Each row is a point on a tangle of strands that fork and nearly touch. The rows are in no order.
Points whose rows are less than 114 apart are linked; no others are. Some points are linked to none.
<697>: [ -5  -9   1  15  11 -25 -13  28 -26 -19  19  33  22 -19   0  11   1 -33
  23  15   5  16 -55 -18  15  49   5  12   9  24  31]
<937>: [ -2  -5  -4  49  19 -41 -16   6   3 -42 -17  48  -2 -29  10   7   0 -25
  -6 -27 -64 -35  -5  21   7  16 -22  -7 -25  36  12]
<68>: [ 11 -11 -12  16 -29  24 -40  25   1   8 -18 -32  11  19  20 -28  15  29
  -4   3  -5   4  -1 -34  11 -10  10  14  -2 -56  20]
<1061>: [-14  58  23  15  12  -8   5  -5  30  11 -25  14   0   3  10  48 -56 -34
  19  51  -6  16 -16  48  -9  18 -31 -15  -4  36   0]
<720>: [ 16  58  13 -33   0  37  11  13  67  10   0 -34 -19  15 -11  20 -28   9
  10   7  32  -3  -7  14 -11  37   5 -12 -29   9 -25]
<151>: [ -3 -34 -18   8  -3  32  37   9 -64  44 -34   5 -24  22   8 -31  30 -14
  27  27 -12   8  54   3 -21   2  10  42  23   4 -40]
<1089>: [-19  -6  22 -33 -61 -14  -3   3 -49  20  42 -26  -9 -15  15  18  21 -43
  -8 -35  -2 -18  19   2 -27  42  23   7  19 -48 -63]
<909>: [  8   8  -4 -32 -12 -27 -35 -28  35   1  46 -40  24 -28  -8  20  29  18
 -32 -63  -4 -41  -7 -26  -1 -24  21 -20 -16 -31  19]
<1210>: [  5   3 -17 -29  14  29 -17  15   7 -24  -5  -4 -18 -13   8  -6 -10   1
  -3  58  82  32 -24 -11  41  13  -6  31   3 -14  17]
<647>: [-17 -19 -37 -43  -6  11 -20  10  33 -34 -40   8 -25 -50  68  15 -37 -14
   3  54  21  16  16   9  28  42 -31  42  15 -10   9]
<788>: [-16 -17 -24  16 -19  -8 -52  48 -23 -32 -24  15 -21 -35  52 -24  12 -19
   0  -5 -71 -36  20 -21  10  37   0  47 -17 -13  19]
<838>: [ -1 -24 -50   4  14  -7 -11 -14 -16  35  -2 -16   9 -55  22  41  17 -33
  31  12 -26 -21 -32 -22   9  14   2  46  13   9  26]
<1115>: [ 12 -22  23  -3 -15  14  28   2   3  -5  -2   4  16  69 -20 -24  -2  55
  -8 -55 -25   4  26  -2 -30 -18   4 -54   3  -8 -24]
<945>: [ 43 -16  -2  18   8  28  -2  15 -13 -19  25 -15  11  -3 -42  -2  37 -24
  -4 -58  16 -20 -35 -28  27  31  27  -1 -21 -21 -34]
<1372>: [ -1 -33 -30   2  13 -33  21 -47  22  13  -5   5  18 -26   3  27   4  -4
   7 -46 -65 -22  21   6 -23 -18  10 -18   1  29  25]
<849>: [-16  -7  32 -11  -6 -60 -12  14 -28 -35  68  38  11 -21 -20  16  15 -30
  -5 -53 -19 -12 -17 -11  -8  41  23 -39  -3  35   0]
<485>: [-14  22  12  -9 -32 -10 -33   6  78 -47  15 -13  52   0   6 -12 -35  52
 -16 -14   9  30 -12  -9  16 -26 -17 -36  24 -19  47]
<1421>: [ 15  35  18   8 -19  36 -36  35  19 -10 -11 -27 -12  23   5 -29  -6  30
 -19  20  35   1 -10 -16  16   2   5   6 -31 -50  -7]
<1429>: [  5  -7  -3  45   4   1 -29  48  28 -16 -36  24  35  38   9 -45  12  42
  19 -11 -63   1   0 -50   3   1  14  -6  -8  16  65]
<1403>: [  7  -7   5  52  34  14 -15  29  -1  -4 -26  23  21  26 -13 -31   6  22
  20  47  10  30 -34 -32  21 -25  -2  10   5  28  64]
<867>: [-15 -16 -22  -4  13 -25  -8 -11  40 -55 -12  29   6 -39  17  -4 -23   9
 -16   9   4  10   7  15  34 -13 -25   1   8  16  39]
<461>: [  1 -23  11 -22 -54  18  -4  40 -30 -16  35 -18   0  11   2 -21  29  -2
  -2 -70 -45 -27  29 -38 -20  65  54   4   7 -25 -38]
<435>: [ -6 -48 -33  24  41 -18  26 -32 -29  17 -30  27  -7  -1   1 -13  16   3
   6  13 -18   4  19   1   6 -54  -7  11   9  26  36]
<316>: [-15  10  51  29 -30 -18 -12   6 -82  39  25   9   0  57 -10 -31  29   4
 -14  12 -12  10  21  -2 -37 -35  11  -8  12 -32 -25]
<1188>: [-29  28 -10   0  21 -15 -16 -13  47  -3 -26  15  19 -26  22  21 -48  -1
  16  79  16  38 -19  18  21 -25 -32   7  33  44  64]
<386>: [ -4   5 -23 -19 -18 -13  -4 -63  45  15   1 -46  23 -46  16  55 -30 -14
 -26 -13  17  -3 -12  26  11 -35 -22  -8  12 -40   1]
<1347>: [ -8  22  -8 -24  40 -10  -2  19 -15  29  15  25 -26  -6  -5   2  30  -8
  33  70  28  -3  -9 -26  -8   8  24  36  -6  63  39]
<470>: [ 14  -4  12  44   1  12 -22  23  55 -34 -43   8  38  47  -3 -43 -10  61
  -7 -17 -33   8   1 -18  14 -25 -14 -28 -10  -4  47]
<793>: [-20 -23  16 -39 -26   6  59 -18 -16 -36  -4  17 -36  20  15   4 -48  13
 -23 -23  24  30  40  48 -12 -18 -35 -38  18 -26 -66]
<610>: [  5  18 -11 -13  53 -11  10 -19  42 -32  33  17  22 -38 -32  16  -6  -7
   6  29  63  19 -62 -18  43  10   4  -4  -1  47  47]
<1069>: [-10  -1   7 -25  25 -35  48 -22  31  10  27  20  16  13 -31  19 -13  10
  20 -36 -10  16   3   5 -32   5  21 -50   1  61  18]
<911>: [-16  10  33   9  -9 -32   8  21 -72   5  43  35 -11  -3 -21 -19  40 -47
   9  -8 -17 -12  12  11 -25  42  17   4   1  28 -44]
<581>: [ -6  56  21  12  14 -12 -10 -40  18 -12  -3   0  -6 -15  -6  16 -43  -9
 -43  31  24   6 -18  47  24 -60 -44 -11 -16  -6   7]
<1502>: [-12 -35 -20  15   0 -12   6  18 -73  38  11  14   5   2  -5 -17  34 -33
  32   5 -39   2   4 -26 -19  15  32  34  26  27  11]
<779>: [ -7  49  55  42   0  -8  -6   2 -61  58  12   0 -16  46 -20 -18   8 -20
   2  67  14  19   5  12 -33 -29  -2   3   3  -8 -20]
<164>: [-27  -9  28 -13   1 -57  29   0 -50 -14  49  50  -9 -20 -15  10   9 -52
  12 -25 -11   4   9  15 -28  51  16 -20  12  42 -26]
<32>: [ -7  -5   0 -16  53 -19  33   9 -42   6  28  50 -31  -2 -28 -17  28 -23
  29  40  34   9   4  -6  -8  19  27  17  -6  73   6]
<1033>: [ 12  59  57  43   7   0   3  21 -40  51  17   0 -12  39 -47 -28  33 -19
   8  27  -4 -14   9  11 -44   7  11   2 -22  22 -38]
<751>: [ 21 -16  26  26 -19  28  -8  12 -54 -12  11 -10  -4  24 -21 -10  11 -15
 -24  -7  51  17 -25   3  23  -2   3  -6   5 -63 -46]
<544>: [-23 -27 -11 -21  -5 -19  17 -40 -44  -5  -7   8 -21 -22  23  18 -17 -28
 -26  19  34  25  14  35  15 -35 -31   2  22 -39 -24]
<1512>: [ -4   1   6 -71 -13  13  16  18 -12 -14  20  -1 -41 -33  24  12 -10 -43
   3  13  35   0  26  16  -9  96   3  31  -1 -10 -59]
<115>: [ -5  14 -28  36  28 -46 -32 -27  16   3  24   3  30 -88  22  23  20 -10
   6  31 -22 -37 -58 -16  29 -18 -26  45   2  19  60]
<398>: [ -4  -8   5 -19 -38   1 -12   7 -55   6  10 -12 -36 -28  20  -9  27 -43
  -9 -16 -17 -35  40  15 -12  43   3  34  -3 -37 -68]
<439>: [ 19 -48 -54 -23  12  38  13   2  54   5 -37 -22  -1  -8  12  -5   4  33
  21 -20 -11   0  23 -33   3   7  22  17   0   8  26]
<76>: [ 13  12 -14  17  43 -18 -29  -9  -8  -1  31   1   9 -34 -24 -26  41  21
 -11  31  40 -15 -44 -33  35 -49   6  33 -17   9  58]
<213>: [-13   7  20  22  13 -66 -21   8 -11 -33  28  47   9 -23  -9   8  10 -20
  -3 -25 -45 -22 -16   7  -9  11   3 -26 -20  47  26]
<1156>: [ -1  -4  -4  -4 -16 -28 -21 -53  34  -7  28 -35  36 -35 -13  44   8   4
 -40 -55   7 -20 -22  -2  17 -42  -9 -36   9 -36   8]
<1417>: [ 28  27   7  27   9  34  -4  21  18  44 -22 -23   5  45 -24 -13  21  17
  24  -7 -32 -16   3 -18 -27  11  27  -1 -23  10   0]
<214>: [-13 -10  14 -61 -32  26  30  25  -6 -31  12   6 -32   7  30   5 -46  -4
  -4  10  54  33  13  17   3  75  -3   6  17 -31 -57]
<1548>: [-34 -43  -4  15 -29 -36   1   2 -74  29  32   8  38   5   2  10  12 -38
  26 -16 -32  25 -21 -21 -22  18  28   1  49   4  14]
<1103>: [-15  56  -2 -40 -10  -1 -19 -43  58  -4   4 -37   4 -38  13  31 -50  -4
 -33  27  43  12  -9  42  27 -40 -31   2   2 -22  10]
<949>: [-12  29  10 -14   7   0  16   2 -19  25 -12   9 -37  11  11  -3 -11  -9
   9  46  17   8  27  28 -14  -2 -10  11  -2  13 -17]
<1048>: [-21 -31  -2 -30 -34   2  46 -29 -44   7 -10  -2 -28   5  25  13 -22 -16
 -16  -4  26  32  35  34 -12 -27 -23 -11  34 -52 -57]
<276>: [ -1  33  20  24 -10 -23 -33 -30  48  14 -29 -12  32  34  12 -10 -21  48
 -22  -6 -60 -15  19  17 -24 -64 -34 -30  -7  -9  40]
<309>: [ 17 -12  11  40  35  22  56 -16 -30  43 -16   8   8  29 -42  10   3 -35
  27  27  29  38 -17  11  -7  -7  -1 -12  26  27 -26]
<1335>: [ 11 -19 -12  58  -7 -12 -12  13 -11 -29 -20  18  23 -25   5  24  -1 -45
   8 -51 -79 -29 -22   5  13  35 -15  -4  -7   9 -11]
<1055>: [  1 -15 -39   3  20 -33  12 -47   7  28  13  -3  21 -55  10  50  11 -33
  15 -26 -49 -29 -11   1 -15   5  10   9   3  26  18]
<88>: [ -6  44  26   0 -20   3 -28  28  -7  25  21 -21   7   5   3  19  -3 -24
  14  32  28   8 -39  -6 -10  42  17   5   0 -17   4]
<729>: [ 10 -21  -1   4 -32  31   2  48  -6  -2   5 -10  17  42  -1 -31  11  26
  17 -45 -35  -1  12 -42 -17  45  48  -2   0 -12 -11]
<1427>: [-32 -32  20   6 -31 -43  17  -3 -56  11  38  23  34  24  -9   8  15 -20
  17 -48 -50  15   3  -9 -39  10  32 -39  40  18  -4]
<1439>: [ -2  -6 -12  72  16  -6 -27   3  -4  -6 -60  20   0  -4  35 -13  -2   2
  -1  30 -48 -16   5  17  18 -35 -41  25 -14   7  38]
<392>: [  5 -29 -17 -13   5   1  42 -12  43  20 -17  -2  23  22  -6  13 -15  17
  29 -51 -50   5  23  -3 -38  13  20 -32   6  38  10]
<723>: [ -2 -24  -8  15  50 -30  54 -20 -40  16  14  49  -7   1 -34  -8  32 -23
  22 -12 -11   2  16   6 -22  -5  18  -7   1  65  -5]
<523>: [  7 -48 -51  32  29  11   1 -12 -20  42 -42  -2   6   1   9 -11  31  10
  23  28 -25  -2   5 -29   4 -47   3  43  13  15  44]
<771>: [-21  38  -9 -30  27 -21  -3 -25  42  -2  13   7  14 -40  -1  26 -32 -10
   4  62  53  28 -30   5  26 -11 -14   7  13  39  49]
<540>: [ -2 -55 -33   0  48  -8  65 -29 -37  21 -17  36 -20  -1 -11  -6  19 -14
  25  10   0  15  33   4 -10 -23   6   9  20  44   6]
<967>: [-10 -22 -10 -52  -1 -27  10 -36  15  14  17  -3  12  28   0 -30  12  65
  -8 -37 -28  -4  43 -20 -38 -52  23 -26   5   6  38]
<1460>: [ -3 -24  -8  10 -17 -30  -2 -45  18  15  -9 -10  37  10  -2  32  -5  14
  -8 -64 -69 -11  16  11 -31 -35 -11 -50   8 -14   3]
<1354>: [-19 -45  -3  11 -46 -32 -29 -13   6 -25 -11  -4  35  -6  21  34 -11  10
 -24 -66 -64  -8  15   0  -3 -21 -12 -48  26 -27  -1]
<919>: [ 28 -38 -11  45  26  13  13 -36 -11  15  -3 -16  33  12 -41   8  15   2
  -5 -21   7  12 -30 -14  16 -43  11 -12   5 -11  14]
<880>: [  7 -28  -1  21  30 -10   0  25  -9 -68   2  56  13 -20  -7   4 -11 -36
  10   3  14  18 -49  -1  42  58 -13   0  -4  27  11]
<666>: [ 23  27  -6  -2   0 -17 -42  -1  47  -5  26 -22  21 -17 -14  -3  38  23
 -13 -61 -37 -54 -11 -41  -5  -6  27 -11 -39  -9  35]
<650>: [ 25  -5 -30  47  19  11 -14  -7 -24  29  -9 -18   6 -33  -3  16  27 -24
  15  13 -19 -31 -53 -18  21  -3  -8  46  -5  -4  11]
<1303>: [ -1  14   3  -9  39 -31   4   1   7 -10  52  17  17 -24 -33  18  10 -20
  12   3  36   8 -53 -19   9  28  23 -11  -7  46  33]
<1463>: [ 17   0  -1  25  -4  -5 -17   4 -78  41  35 -24  -5 -17 -30  -8  60 -40
  -1 -16 -11 -39 -20 -20  -4   3  20  42  -7 -23 -24]
<472>: [-22  22  -5   9 -11 -22 -41   7  72 -21  -3  -4  57 -11  17 -10 -17  38
   0  11 -10  21  -7 -14  12 -30  -9 -13  21   7  78]
<625>: [-12  19 -30  23   9 -27 -45  -4  54  -1  -2  -3  44 -49  17   5  10  14
  12  23 -16 -12 -24 -26  19 -21  -8  23  11  16  75]
<411>: [ -4 -17  28  -6 -31   8   9  18  12 -50  19   5  24  18 -10  20 -35   2
 -12 -40  31  36 -33   7  18  37   0 -56  16 -25 -24]
<819>: [  3  49   3 -33   9  11 -16  13  81 -49  -1  -5  -9 -21   0  -4 -40  21
 -11  20  47   7 -14  11  37  10 -17  -3 -20   7  24]
<559>: [  3 -11  -5  34  -4  -7 -17  36 -97  29  13   0  -8  -6  -4 -28  49 -38
  23  12 -36 -26 -12 -19  -3  21  15  59   7   5 -11]
<1077>: [ 13  61  24  24  24 -24 -25 -30  14  -7  26  -8  -4 -20 -26   6   5  -1
 -41  11  17 -31 -31  16  19 -46 -17  -8 -40  -2  11]
<585>: [ 23  16  17  18   1  42 -23  31 -24 -10  -9 -14 -29  23  -8 -28   6   4
 -21  34  61   6 -10   5  31  -5  -7  19 -28 -51 -28]
<1072>: [-21 -15   0 -63 -14  11  43  11 -33  41  36  -3  -8  18  -1   3   9 -11
  36  27  47  39  21 -20 -30  44  45  14  41  21 -18]
<570>: [ 21  -9  11   3 -22  16 -16  30 -34 -21  35 -13  -3  -8 -26 -10  45 -32
  -9 -64 -16 -35  -5 -23   6  51  33   1 -17 -20 -49]
<777>: [-28  40  14   9  -1   4   1  11  45  -9 -31  14  14  16  22  25 -72   1
  19  63   5  48 -21  30   1   7 -30 -20  17  40  34]
<1079>: [  5 -27  23 -27 -36  27  34  27  -9 -44  22  11  -2  26  -5   1 -31  -2
  -8 -28  52  35  -9  12  10  64   8 -29  15 -33 -61]
<360>: [-15 -20  15 -36 -50  -8  11  -9  -7   8  29 -25   9   9  13  18  -2   7
  -7 -53  -9  -2  22  -4 -28   9  16 -27  16 -33 -30]
<646>: [-28  -8  50  26 -64 -21   5  21 -42 -13  15  21  22  39  13  21 -25 -13
  -5 -27 -30  24   4  25 -23  27  -8 -47  32 -23 -53]
<62>: [ 15 -26 -22 -55   4  49  30  14  38 -29 -24  -5 -59 -15  20 -11 -21  18
  -4  -7  31  -2  47  13   6  38  -5  16 -18 -11 -43]
<89>: [ -3 -23 -17   6  21  26   9  12 -44  47 -33   3 -27  32   4 -34  35  10
  22  48   4  10  30 -19  -9 -28  16  39   6   9  11]
<1489>: [ 10  32  -4  -4  45  13 -15  12  -6  27   9   0 -20   4 -23 -24  33  16
   8  70  47  -1 -17 -31  11 -30  23  31 -21  31  43]
<1043>: [  4 -11 -38  12  11   5 -41  49 -34  -8 -22  10 -28 -39  33 -16  33 -22
  22  27 -43 -43 -15 -40  23  33   1  75 -12  12  29]
<1122>: [ 13  18  -5 -54  22  32  10  31  23 -12  -5  10 -75 -18  14 -16   5  -1
   9  31  32 -26  43   6   3  52   9  39 -33  24 -27]
<748>: [  -1   28   -3  -20   20   -8   23  -68    6   21  -12  -15  -17   10
  -13   -9  -14   23  -40    5   13    1   26   27   -5 -103  -24  -10
   -9  -13    1]
<499>: [  4  26  42  32 -20  -6   4  17 -41  35  33  -2  16  27 -41  -8  30 -30
  13 -21 -21  -5  -4   4 -37  31  24 -16   0  14 -42]
<193>: [  1  40   2  28  27 -51 -34 -42  25 -19  45   0  28 -64  -9  21  21   0
 -24  -1  -3 -42 -50   1  31 -42 -14   4 -18  10  37]
<1012>: [ 19  -4   4  19  25  -6   3 -26  46  -6 -32  15  23  41 -17 -32  -8  58
 -13 -24 -41  -9  22   3 -13 -61 -15 -40 -11  20  39]
<1051>: [ 19 -18  -7  58  -7  39  32 -14  -6  44 -63 -17  14  34  -3  21 -14 -21
  20  -2 -34  12  11  29 -18  -7 -20  -3  15 -15 -38]
<1385>: [ 14 -10 -28  34  35   0  -2 -25  39  -2 -12  -9  36 -20 -19   5  10  16
   8  -3  -5  -1 -27 -22  23 -29   0  -2  -1  19  52]
<575>: [-13  30  -5 -47 -10  34 -21  22  10  28 -10 -22 -33  -2  30  10 -11   2
   9  78  59  12  -1 -11   9  16   7  38   6 -18  11]
<379>: [  4 -13 -20 -52  13  26  20  11 -24   3  -8  12 -52 -24  20   5   6 -35
  16  39  32  -1  30   9   2  60   0  46   3  10 -42]
<859>: [ 40  23  -6 -10  36  44  17  -3  34  -9  19 -17  -7 -17 -42  23   5 -23
   1   0  75  -3 -48  -5  38  37  12   2 -26  -3 -28]
<864>: [ 13 -60 -46  13  20  35  19   7  10  -9 -64   8 -21  -6  28 -10  -4  -3
  11 -10 -29  -6  34  -1  19  13  -7  30  -2   5   2]
<286>: [ 22  20  -2 -47  24  37  54 -23   8  36   5 -21 -36  15 -34   5   2   0
   6   8  60  10  21  17 -15  -3  15  -2 -10   6 -49]
<708>: [ 16 -43 -32  -9  13   8   4  -6  -9 -18 -13   3 -30 -32  15  -8  17  -6
 -10 -24  -9 -23  25   2  21   2   3  24 -16 -11  -9]
<1461>: [-15 -10 -10  -6 -49 -11 -50  23  -5 -18   0 -20  -2 -24  48   1  11  -6
 -17 -42 -61 -38  20 -18  -2  21   7  14 -11 -45   0]
<138>: [-16   7  19 -55 -20   3   3 -20  12 -20  16 -13 -14  40  -2 -37 -17  79
 -43 -13  34  13  25   2  -6 -69 -10 -27   0 -24   5]
<330>: [ -3  15  16 -42  -8  24  63 -16  21 -17  -9  -5 -31  28  -3   3 -48  28
  -8 -32  22  18  32  49 -25 -11 -28 -34  -3  -3 -62]
<1181>: [ 17  61  16   3  19  27  18  10  52  14 -22  -4 -22  11 -17  31 -35 -16
  18  26   7  -6  -6  38 -13  32 -15 -20 -26  33 -29]
<578>: [-20 -11 -18 -27  14 -37 -12 -27  27   9  12   8  26   5  -3 -36  10  54
  -7   7 -10   9  33 -21 -12 -72  12  -7  18  25  80]
<291>: [ 31  35   0  -5  11   7 -21   8  44  14   3 -17   6  26 -23 -24  25  39
  -3 -39 -32 -39  10 -28 -25  -3  27 -15 -45   2  18]
<352>: [-12 -13  -3 -11 -37  -4 -18   5 -12  17   9 -30   6   9  27  -1   6   8
  -9 -19 -13  -6   9 -11 -11   0  19   3   7 -41   1]
<526>: [-20 -35 -35 -47   8   8  20  16   4  18 -18  11 -28  -9  37   8  -1   7
  37  27 -18   9  44 -17 -24  28  27  28  19  44  20]
<83>: [-23  -7  23 -70 -52   7  -9  -5   6 -23  40 -32  -7  27  16 -17 -18  69
 -44 -29  44   8  20  -9  -1 -39   7 -23  15 -57 -13]
<354>: [  5   9 -17  62   0 -16 -52   2  10  -9 -39  -5  11 -24  27 -11  18   5
 -14   0 -58 -44 -11   0  19 -29 -28  23 -26 -16  33]
<1396>: [-41  23  -2 -22 -22 -28   1 -30 -13  57   3 -24   6  -1  34  32 -28 -14
  11  53  12  36   2  18 -29 -34 -11   7  37 -16  28]
<1161>: [  4   2 -35 -18   2  31 -13  31  91   6 -45 -12   8   5  25 -12  -2  52
  32   2 -34  -7  18 -43  -6  13  16   8  -8  24  55]
<662>: [ 21  52  27  20 -15  14 -25  10 -13   7   1 -17 -35   4   2  -6  14 -19
 -27   1   2 -43  15  31  -1   3 -13  14 -45 -39 -56]
<1076>: [ 37  15 -11 -17  23  64  25  -4  17  30 -12 -29 -18   3 -31  25  -1 -18
  18  29  72  14 -23   6  15  22   8  14  -5  -4 -39]
<1309>: [  9  -3  37  21 -32  20   4  26  26 -37 -18   7  13  73  -1 -21 -28  59
 -17 -53 -40   0  15   9 -14   2 -16 -52  -9 -18 -29]
<396>: [ -3 -28 -33 -18  13  -7 -15   0  46 -66 -31  27  -9 -68  44  18 -31 -18
  -6  18   2   0   5  14  43  39 -35  27   1   8  21]
<994>: [-18  -3  16 -37 -54 -12 -31   0  47 -39  21 -25  22   4  17  -2 -20  54
 -34 -42   3   4   8  -8   4 -16  -9 -37  10 -38  13]
<733>: [ -4 -11  24  11 -32  27  45  14 -63  47  -9  -9   3  28 -20 -23  25 -31
  29  19   7  30  28   8 -33  36  22  18  37  -1 -73]
<999>: [ 10  23  37  28 -41  29  -6  32  23 -19 -16 -10   6  49   6  -5 -36  22
  -9 -23 -14  10   0  19 -10  22 -12 -37 -11 -30 -38]
<345>: [ 20  11 -18 -12  34  20  -8  10  10 -20 -19  10 -55 -24   5 -24  18   0
  -9  21  23 -34  20   6  28   7  -6  39 -44  14  -7]
<117>: [-16   6 -29 -33 -12  34 -29  27  21  -1 -51  -8 -39  -7  58  -2 -21   8
  12  75  27  11  27   1  20  13 -19  48   3 -14  10]
<1551>: [ 39  -7 -10  -6  27  22  19  -1  36 -39  22  -3   4 -25 -42  16   2 -19
  -1 -46  40  -6 -42 -12  34  46  19 -19 -24   5 -18]
<814>: [-12 -12  19   5 -12  -1  29   1  10 -22  -2  10  23  38 -14   4 -46  12
   3  -5  19  48 -13  16  -3  -2  -6 -49  24   4   2]
<1058>: [-24  -1  46  49 -44 -24 -39  26 -62   7  19   8  30  50   6 -17   6  10
 -13   6 -22  22 -21 -20 -11 -12  10 -24  18 -35  10]
<237>: [  0  27  10 -71  -9  11  51 -27   0  36  27 -35 -35  -5 -13  18  -5 -15
  -3  -9  52  -2  30  28 -32   6   5  -4   1 -18 -66]
<1090>: [  2  -1   4   4  -4  22  18  42   3  23  -3   3  11  44 -13 -16  10   9
  43  -4 -25   8   9 -27 -31  48  43  -5   7  31  -4]
<781>: [ 23  -7 -10  14  30  37 -10  12 -14 -31 -12   4 -25  -5 -16 -28   3   0
 -20  42  75  14 -27  -4  58  -6 -12  28 -21 -23  -2]
<1398>: [-13   6 -35  -9   6   7 -48  42 -25  24 -20   0 -27 -32  46   0  28 -10
  33  72 -17 -25  -8 -39   6  14   4  76   0  14  40]
<1561>: [-14 -11  -9 -20   2 -27   0 -51 -15 -15   1  -3 -17 -29  11   9  -2   1
 -49  -4  20  -6  25  30  19 -74 -29  -5   2 -34  -7]
<950>: [  6  10   3 -48  -4  28  32 -10  54 -18   0 -21 -14  14  -4   7 -45  38
  -6 -30  26  10  10  24 -10   5 -11 -29 -12  -2 -23]
<1472>: [ -3 -13  12 -40 -14  -7  48 -34   6  20   9  -4  13  57 -12 -12  -7  55
  -1 -53 -30   9  40   5 -60 -40  -1 -53  15   4 -17]
<413>: [  2  12  -6  48  40  -6 -13 -15  -1 -14 -37  23 -12 -15   8 -15  -3   8
 -13  56   6 -12  -7  18  38 -52 -42  30 -15  20  37]
<970>: [-14 -12  11  14  -3 -15  -3  -4   7 -27 -11  22  10   8  11  -1 -29   8
 -14  -1  -4  22   3  23   7 -17 -18 -25   0  -1  11]
<464>: [ 10 -17  22  34  -6 -14  -9   5  13 -63  10  24  27  -6 -24  32 -14 -22
 -22 -55  -4   1 -41  12  31  24 -16 -56  -6  -4 -21]
<51>: [-14  29  15 -51  -5   3  32 -39  13   2 -11  -9 -29  49   1 -34 -33  62
 -32  -5   5   7  45  26 -31 -84 -32 -23  -7  -6 -14]
<1494>: [ 25  -8  13  42  38   6  24 -22 -47  42  30  -4  17  15 -57   4  28 -23
   5   7  36  20 -41 -10  -1 -24  14  -3   3   6  -5]
<59>: [ -3  33   4  34 -14 -31 -53  -7  26   2 -13 -11  20  -7  17   4   4  15
 -18  -8 -57 -36   5   8 -11 -32 -17  -8 -25 -17  28]
<1114>: [ 13   8  44  12 -47  32  -3  27 -18 -20   0 -18 -12  47  -1 -12 -14  21
 -28 -20  26   2   8  19   4   9  -6 -26  -8 -65 -70]
<742>: [  7 -49  -6  35 -18  -4   0  -5  14 -44 -26  14  26  -8   5  29 -19 -13
 -16 -68 -47  -6  -3  20  15   7 -21 -43   8 -14 -24]
<1349>: [ 30  19 -19  23  22  12 -12   0 -42  61  19 -31 -18 -27 -21   4  56 -28
  19  23   4 -48 -29 -22  -4  -6  14  56 -20  -3 -10]
<991>: [ -4  20  12  45  24 -10 -10 -26 -17 -15 -28  16  -6 -19   5   7 -30 -23
 -20  55  23  10 -27  41  35 -40 -54  11  -7  -9  10]
<1290>: [ 12 -27   8  15  -1  41  62   5 -24  39 -17  -5  13  32 -30   4   2 -28
  40   6  23  47   6  10 -18  34  13  -3  36  19 -55]

Follow the links from the first point to the second, and from the first to the third. Name the last point that the two ways share.
<352> / <578> / <849> => <585>
<748> / <1156> / <151> => <625>
<575> / <62> / <650> => <411>
<909> / <523> / <994> => <625>
<1122> / <575> / <213> => <411>
<666> / <276> / <1048> => <581>
<650> / <970> / <849> => <742>
<1309> / <1512> / <1461> => <585>

A fork is a point with three links, a tip a point with one. Leave the first point through the second and follow the links. Name the first fork or tip that comes.
<1055> / <838> => <1427>
<1090> / <729> => <237>
<950> / <330> => <625>
<1048> / <793> => <880>
<581> / <991> => <1429>
<1076> / <859> => <581>
<1210> / <575> => <411>
<578> / <967> => <585>
<499> / <911> => <742>
<919> / <1494> => <76>
